Points on a hilly landscape, in no order, each with its height.
From any point a climber steps to the highest of the 5 points nearest to it. It stops when none of these is higher. Distance is the straight distance between rows; heights are no part of it.
Z33: [132  94 108  86 119 106  85 111  88 145]  (h 6.62)
Z304: [159 129 161 132  67 114  80 162  71 103]  (h 0.66)
Z739: [164 126 145 123  54 159  46 164  75  99]  (h 0.27)
Z592: [119 123 123 114 151 123 135 119  79 157]  (h 2.50)
Z370: [147 112 153 100  52 115  64 166  86 103]  (h 0.98)
Z554: [127 163 117 127 179 193 157 149 186 100]  (h 6.09)
Z67: [101 148 112 128 171 170 164 123 136 142]  (h 5.78)
Z606: [135  98 100  96 136 123  97 104  75 151]  (h 4.74)
Z784: [106 190 150 111 189 209 137 149 201 117]  (h 6.08)
Z769: [144 115  87 102 174 162 117 116  73 140]  (h 5.16)
Z101: [138 100 141  87  48  92  68 158  89 120]  (h 1.57)
Z609: [155 110  73 117 172 165 113 129  93 115]  (h 6.25)
Z133: [127 113 110 112 151 126 124 107  82 156]  (h 3.23)
Z311: [108 166 129 120 181 196 158 137 186 122]  (h 6.17)
Z557: [115 151 177 144 130 109 165 108 191 148]  (h 5.12)
Z21: [126 117 141 126 103  85 114 134  84 139]  (h 7.79)
Z140: [135 105 138 107 101  93  93 126  68 141]  (h 3.26)
Z37: [120 144 101 117 182 186 155 133 116 136]  (h 5.97)
Z857: [140 176 150 110 164 160 171 219 176  66]  (h 5.66)
Z744: [162 150 114 130 173 182 168 184 131  73]  (h 5.57)
Z361: [126 133 163 153 104  84 139  99 196 142]  (h 5.53)
Z482: [142 137  87 139 170 183 150 138 126 104]  (h 6.65)
Z581: [102 124 128 134 135 106 148 114 112 147]  (h 2.83)
Z684: [120 100 121 142  86  73 108 111 145 135]  (h 3.77)
Z137: [128 117 141 150  96  82 124 117 147 134]  (h 4.76)
Z740: [160 125  76 126 175 181 135 154  89 105]  (h 6.98)
Z102: [126 102 110 130 101  93 109 111 128 141]  (h 3.16)
Z181: [175 113  84 106 176 186 117 130  77 115]  (h 6.31)
Z947: [114 115 108 147 137 118 140  89 187 133]  (h 6.54)
Z358: [115 132 125 142 149 141 161 101 184 134]  (h 6.55)
Z355: [113 138 156 140 126  97 148 128  93 142]  (h 2.51)
Z207: [137 112 151 130  64  87  91 147  95 120]  (h 2.53)
Z196: [120 121 131 125 140 112 139 123  81 151]  (h 1.97)
Z328: [119  91 108 116  83  83  94 118 121 141]  (h 3.00)
Z826: [122 120 107 106 178 153 136 116  70 156]  (h 3.92)
Z874: [125 131 165 163  84  72 128 115 166 122]  (h 6.68)
Z968: [115 145 175 150 126 101 159 121 126 139]  (h 4.03)
Z205: [114 125 131 139 122  92 139 106 148 136]  (h 4.29)
Z373: [136  93 137  79  64  90  79 141  83 128]  (h 1.65)
Z576: [129 109 136 112  91  83  98 137  90 134]  (h 7.52)
Z413: [135 139 161 127  99 100 102 159  59 124]  (h 1.38)
Z79: [127 128 123 150 137 120 143  88 215 135]  (h 6.73)
Z750: [118 123 104 129 158 147 147 107 113 142]  (h 4.69)
Z897: [128 100 109 107 112  96 108 114 102 143]  (h 4.18)
Z292: [ 98 172 166 116 159 161 168 113 190 148]  (h 6.33)
Z678: [103 142 136 120 154 136 153 121  84 162]  (h 2.58)
Z698: [111 133 151 147 118  86 138 113 129 147]  (h 3.15)
Z954: [125 102  88 136 136 128 121 102 136 135]  (h 4.15)
Z992: [143 122  96 156 150 156 143 112 192 112]  (h 6.94)
Z797: [132 145 110 147 169 187 163 137 199  97]  (h 6.02)
Z223: [138 111  81 124 165 156 130 115 112 133]  (h 5.36)
Z291: [112 129 140 148 118  98 141  90 175 140]  (h 5.37)
Z867: [143 164 132 128 165 174 172 186 187  69]  (h 5.83)
Z742: [142 145 185 170  87  92 123 142 132 112]  (h 4.05)
Z892: [136 133 162 161  79  87 113 140 119 113]  (h 2.70)
Z881: [105 161 134 129 171 179 159 119 186 130]  (h 6.29)
Z861: [122 157 109 140 180 195 163 153 162 103]  (h 6.20)
Z13: [132 121 138  86 136 113 114 127  56 160]  (h 2.19)
Z713: [130 121 106 151 144 144 143 102 198 123]  (h 7.71)
Z188: [128 117 146 142  78  74 105 137 107 128]  (h 2.95)
Z216: [135 130  95 145 168 176 149 129 146 108]  (h 6.27)
Z385: [106 153 139 132 153 145 168 103 178 147]  (h 6.91)
Z801: [106 145 160 143 137 113 164 101 168 149]  (h 5.77)
Z697: [144 141 162 166  69 119  86 159 105 102]  (h 1.71)
Z936: [124  88 118  96  62  83  75 133 121 137]  (h 2.39)
Z751: [109 127 112 146 143 132 154 103 151 135]  (h 5.48)
Z848: [144 114 143 117  28  91  78 159 105 108]  (h 1.18)

Where does a climber stop that starts at each point below?
Z892 => Z874
Z291 => Z713
Z216 => Z713
Z684 => Z874
Z857 => Z740
Z867 => Z740
Z697 => Z874
Z968 => Z385
Z102 => Z874
Z936 => Z21

Call two points neighbours if one is among the 5 nearest of the other. Go from one point of each pair to the other, from neighbour to neighbour, staying as high as possible. Name the lowest point that can't be avoided.
Z385, Z21 => Z133
Z385, Z740 => Z216
Z385, Z713 => Z358
